Points on a hilly landscape, in no order, each with its height.
From any point a ball rolls to the lowest of the 2 points nearest to it. It stops when none of these is lower. Distance is the straight distance between rows; heights are no part of it.
<780>: [ 77  85 116  91 126 149 139 149 117 159 120  99 127 134 125 102 131 125
 193 120 164 135 141]  height 365
<664>: [ 77 100 142 165 114  84  74 132  98 162 155 107 125 121 112  84 155 103
 189 141 187 107 152]  height 461
<570>: [185 106 135  58 148 165 144  94  94 125 101 158 120  89  93 140 155 153
 131 110 156 185 139]  height 661
<265>: [122 103 143 120 117  99 136 129 102 104 102 127 145 103 118 101 143 140
 135 119  82 149  97]  height 530
<118>: [138 109 115 100 134 143 146 115 111  97  90 129 153 109 146 104 121 169
 159 123  89 161  56]  height 484
<746>: [134 103 140 125 133 104 120 118  83 131 122 132 145 116 177  81 120 144
 171 123 104 177  46]  height 528
<883>: [124 136 114 138 122 193 126 105 143 159 128 162  83 133 130 167 156 119
  77 162 188  68 207]  height 618
<965>: [114 162  97 106  82 122 152 134 152 101 118 146 134 143 115 156 143 140
 124  68  70 128  75]  height 334
<347>: [125 152 115 146 109 131  76  99 153 121 190 135 101 103 127 153 148  99
 172 105 142 189  85]  height 682
<938>: [130 106 140 131 103  88  74  95  66 133 125 134 137 110 174  92 143 148
 150  91 116 142  79]  height 471
<500>: [110 174 124 144 107 102 136 122 145 108 153 129 136 130 158 143 114 129
  85 107  71 100  87]  height 391
<529>: [149  96 124 115 125  74  53 110  73 109 117 132 140 102 120  85 160 114
 167  89 146 151  97]  height 362
<704>: [101 134 116 109 108 112  57 124 107 135 159 149 105 123 115 153 141 111
 183  84 138 172 100]  height 621
<960>: [104 158 140 157 150  94 142 128  96 143 147 125 130 144 143 143  83 152
  72 132  63  99  95]  height 336
<917>: [ 82 168 114 187 106 100 130  97 166  89 138 111 156 138 153 101 106 107
  98 106 114  53 139]  height 392
<1001>: [120 181  88 144 124 142 163  94 121  89  80 121 160 133 157 131 117 169
  77 103  88  67 144]  height 231
<935>: [143 140 141 169 175 113 130 118 161  97 102 112 148 128 155 124  90 156
  78 196 132 105 158]  height 671
<670>: [ 64 106 105 131 113 148 151 168 136 141  93  90 115 159  86 119 140  95
 147 127 147  97 166]  height 465
<470>: [120 132 137 143 104  85 136 117 111  98  81 159 157 128 126 117 121 142
 129  80  77 135  56]  height 474
<819>: [183 114 134  70 181 146 151  93  81 156 137 157 110 112 133 140 110 155
 144 103 172 194 134]  height 653
<961>: [166 138 101 109 130 168 189 133 185  98 107 113 127 136 175 157 112 171
  85 171 115 122 143]  height 282
<862>: [100 138 148 148 125 126 162 172 190 120 151 109 132 165 163 145  73 139
  85 151 101  71 121]  height 616
<302>: [155 142 153 129  72 130 149 113 172  97 113 158 151 117 148 144 147 144
 108 106  76  87 116]  height 86
<317>: [113 123 137 111 138 149 156 153 165 116 125  98 148 124 158 114 111 139
 173 144 122 167  77]  height 446
<592>: [ 97 182 109 166 106 100 133 104 165  75 153 144 159 141 153 119 132 104
 107  73  83  73  97]  height 457
<251>: [135  71 164  75 141 108 130 158 110 140 128 117 157 113 135 112 132 136
 195 131 141 190 108]  height 593
<342>: [132  95 160 168 172  80  91 148  83 165 116 142 125 131  55 139 144 106
  87 183 136 107 179]  height 689
<102>: [138 153  84 125 132 185 136  68  75 126 114 115 100  92 150  81 137 139
 120 131 178 149 147]  height 805
<49>: [156 113 129  81 129 115  96  86  67 139 149 143 127  97 161 103 135 145
 172 104 171 201 107]  height 320
<165>: [115  89 136 153 134  68  68 148  37 164 134 114 109 131 111  75 146 101
 162 120 160 116 137]  height 407
<556>: [166 143 144 109  76 148 117 113 150 156 177 164  95 120 183 164 151 147
 126 115 102 121 114]  height 384
<582>: [135 138  93 105 109 140 123  89 125 120 122 147 139  96 138 127 146 134
 151  92 125 166  94]  height 422
<306>: [115 131  96 118 179 123 157 174  98 125  69 116 125 144  48 134  88 106
 112 152 101 141 150]  height 600
<934>: [130 108 110 146 204 132 133 145 107 130  71 111 130 119  62 131 104 115
  94 190 127 135 172]  height 635
<405>: [140  52 147  52 133  72 134 167  98 130  91 133 150 131  71 144 148 116
 173  77 112 167 114]  height 507
<991>: [168 178 133 163 110 121 128 138 197 120 177 154 105 146 178 181 109 137
  71 158 107  86 112]  height 851
<1007>: [156 137 130 111 139 176 179 140 154 133 128 111 116 144 172 162  94 156
  96 163  85 141  90]  height 345
<93>: [116 110 171 141 139 112 133 150 113 137 134 132 139 138 158 112 103 141
  96 150  72 121 105]  height 295
<439>: [117 143 137 139 141 130 172 135 190  94 131 103 173 135 161 102  98 124
 144 149  84 130  45]  height 499
<845>: [ 88  98 132 114 111 146 146 154 130 157 116 116 121 142 123 133 133 123
 130 120 126 119 141]  height 413
<639>: [102 112 142 124 142 147 119 132  87 143 137 111 127 122 125  88 131 125
 157 151 173 131 159]  height 317
<895>: [107 164 116 154  99 152 114 129 141 144 197 151  89 163 166 148 146 111
 106  99 139  65 144]  height 908
<384>: [104 161 132 116  77 104 145 114 193  79 126 148 151 118 114 166 161 117
 108  71  88 100 110]  height 225
<366>: [139 121 167 104  86 125  97 134 145 146 152 160 125 108 125 168 158 132
 137 101 119 135 115]  height 448
<782>: [168  90 133  85 202 127 129 117  94 152 125 128 115 131  96 127 100 132
 176 132 158 204 131]  height 638
<927>: [127 115 158 165 140  85 124 141  73 141  94 118 147 139 101 106 128 143
  59 145  92 105 166]  height 714
<42>: [137 119 142 161 194 136 103 133  92 149 106 143 130 116  82 115 114 123
  91 200 163 128 186]  height 664
<206>: [ 91 135 125 150 122 103 155 153 152 106 115  99 153 153 127 105 119 102
 146 133  85 109  82]  height 553
<755>: [137 149 119 116  84 104 126 115 130 104 105 176 147 119 133 164 138 139
 141  59  69 152  43]  height 412
<926>: [146 139 141 129 102 145  90 107 144 148 157 151 116 103 106 136 162 115
 144 121 168 150 149]  height 505
<247>: [159 158 118 152  81 143 136 137 202 124 191 152  96 131 193 152 147 127
  91 142 119  66 166]  height 877
<825>: [ 98 165  86 103 127 141 118 119 102 121 117 118 108 125 116 143 138 118
 146  81 114 174  99]  height 485
<1022>: [144 138 119 156 136 166 116  95 108 136 140 138 104 109 127 136 143 123
  93 169 185  99 199]  height 592
<16>: [ 92  98 107 144  95  71  80 140  70 163 101 117 115 158  83  89 157  91
 160  91 160 106 161]  height 326
<723>: [122 157 123 188 125 136 105 110 195  94 178 112 127 138 181 114 124 114
 118 169 170 113 131]  height 516
<286>: [ 87 165  95 160  88 164 132 119 151 114 181 110  73 162 181 121 132 117
 143  88 149  71 143]  height 923
<432>: [131 112 134  96 166 152 134 162 116 164 121 120 128 136  90 152 102 120
 130 144 103 183 115]  height 247
<624>: [132 169 140 154 131 131  81 135 177 119 175 143 115 132  91 174 128  92
 136 120 113 172  86]  height 749
<396>: [216 113 138  93 159 162 144 107 144 123  99 158 129  95 102 155 144 141
  96 152 142 165 151]  height 634
<621>: [138 116 166 132 145 134 104 124 100 160 147 127 127 142 161 114 108 138
 112 173 112 175 109]  height 235
<374>: [ 89 130 162 161 109 104  73 127 143 147 173 130 121 119 108 103 142  87
 182 143 165 143 123]  height 504
<518>: [ 77 154 113 130 129 113  96 155 130 133 137 121 134 133  97 146 133  87
 162  95 129 167 114]  height 556
<760>: [126 117 143 178 150  91 144 140 125 104  98 115 159 127 108 110 103 127
  87 169 103  94 174]  height 695
<915>: [ 90 120 101 160 159 107 158 201 119 138  77 106 128 162  25 148 104  96
 108 152 113 106 157]  height 566
<523>: [136  79 125  95 152  97 159 193 119 156 110 122 129 143  23 151 118 103
 208 128 139 159 139]  height 381
<162>: [135 116 152 135 128 125 138 123  53 159 109 130 134 152 130 113 131 173
  62 135  98  79 172]  height 729
<57>: [ 86 115 154 154 126 144 105 145 180 126 171 127 129 115 143 119 133 106
 163 169 181 134 131]  height 550
<141>: [115 127 140 155 163 118 148 151 194 100 126 103 148 156 130 140  97 125
  84 167 131 112 132]  height 644
<20>: [ 79 141 136 172 134  93 173 172 176 104 136  82 143 161 138 122  89 123
 110 127  74  77  99]  height 591
<119>: [192 157 121 117  98 144 174 111 188  96 104 155 134 116 166 168 141 151
  87 150  93  99 124]  height 200
<462>: [111  95 106 107 111  58  63 118  73 145 113 135 132 116  82 100 153  96
 175  75 174 146 143]  height 208
<940>: [ 96 125 130 146 120 167 121 136 195 106 167 119  95 136 157 149 106 111
 122 173 165 105 142]  height 573
<496>: [140 195  73 129 115 166 137  81  65 121  77 137 123 133 131 125 132 154
  74  88 131 103 164]  height 769
<663>: [133 140 156 164  98 154 124 114 141 134 189 147 103 137 199 142 158 150
 105 126 138  50 160]  height 895
<201>: [135 108 129 113 183 124 127 178 137 154 125 120 131 143  33 155 104 107
 173 145 122 183 127]  height 325
<700>: [192 119 164 109 147 158 118 113 173 107 118 148 149  95 121 113 133 137
 135 181 160 174 143]  height 595
<676>: [148 133 152 119 188 153 126 156 139 148 145 110 130 153 126 126  88 146
 100 178 100 173 101]  height 153
<420>: [143 116 145 113 129 180 170 130 149 143 141  93 132 120 192 115 101 144
 134 163 124 133 107]  height 395
<208>: [144  53 143  77 146  64 126 171  87 149  97 125 155 127 116 122 123 134
 186 112 106 186  78]  height 557
<1024>: [175 102 143  96 127 201 148 120 153 148 141 140 106  90 159 148 147 144
 122 162 172 128 167]  height 266
<831>: [127 153 108 140 115 141 128  93  32 136  85 122 120 157 140 104 131 164
  50  92 110  78 184]  height 748
<968>: [182 117 106  80 107 118 124  82 106 114 140 148 117  68 147 126 161 145
 162 106 158 172 119]  height 369
<371>: [ 99 189  88 159 100 149 158 100 111 117  95 100 136 172 157  96 113 150
  86  61 109  46 159]  height 293
<398>: [195 114 156  97  89 171 139 130 162 152 164 150 104 107 181 151 164 136
 111 153 128 129 143]  height 324
<158>: [134  66 158  67 176 112 148 155 118 152 117 111 128 134  88 119 108 124
 200 148 169 165 129]  height 619
<323>: [ 67 119  94 140 130 124 152 197 140 148  84  96 133 163  25 145 144  76
 158 141 149  99 172]  height 519
<453>: [174 119 137 139 143 163 105 104 132 126 130 143 132  90 112 111 151 123
 124 166 183 149 171]  height 554
<466>: [127  82 103  75 128  64 134 182 104 144  87 119 129 150  26 155 153 101
 204  83 124 166 122]  height 441
<649>: [135 106 128  96 142 149 117 101  87 151 153 113 126  92 155  80 125 138
 176 134 193 165 146]  height 270
<694>: [101 178  90 167 112 112 161 102 171  87 124 108 162 156 169  98 107 153
  99  74 107  22 165]  height 342
<434>: [163 180 152 151 108 128 106 139 197 108 181 148 101 135 136 178 113 116
  86 129 107 144  77]  height 811
<918>: [133  90 125  90 144 196 163  98 125 147 122 134 110 119 135 146 132 151
 120 167 188 103 187]  height 301
<444>: [130 176  90 127 114 167 140  72 101 113 128 117 100 121 152 122 143 135
  94 104 148 115 155]  height 787
<964>: [108 162 114 180 111 126 114  85 164  88 142 124 143 109 163  99 131 111
 124 131 146  98 139]  height 454

Call two points neighbours if one is among the 2 nearest of the other. Go from one point of each pair to the other, from neighbour to neighbour, staying as low as possible. Name the highest point that can't be avoided.
<118> / <649> | <927>
<302> / <1024> | <570>
<1001> / <118> | <940>
<676> / <1001> | <592>
<462> / <118> | <746>
<118> / <302> | <265>

For each start below, name the point where the ball stops.
<819> | <676>
<444> | <302>
<663> | <649>
<141> | <302>
<342> | <649>
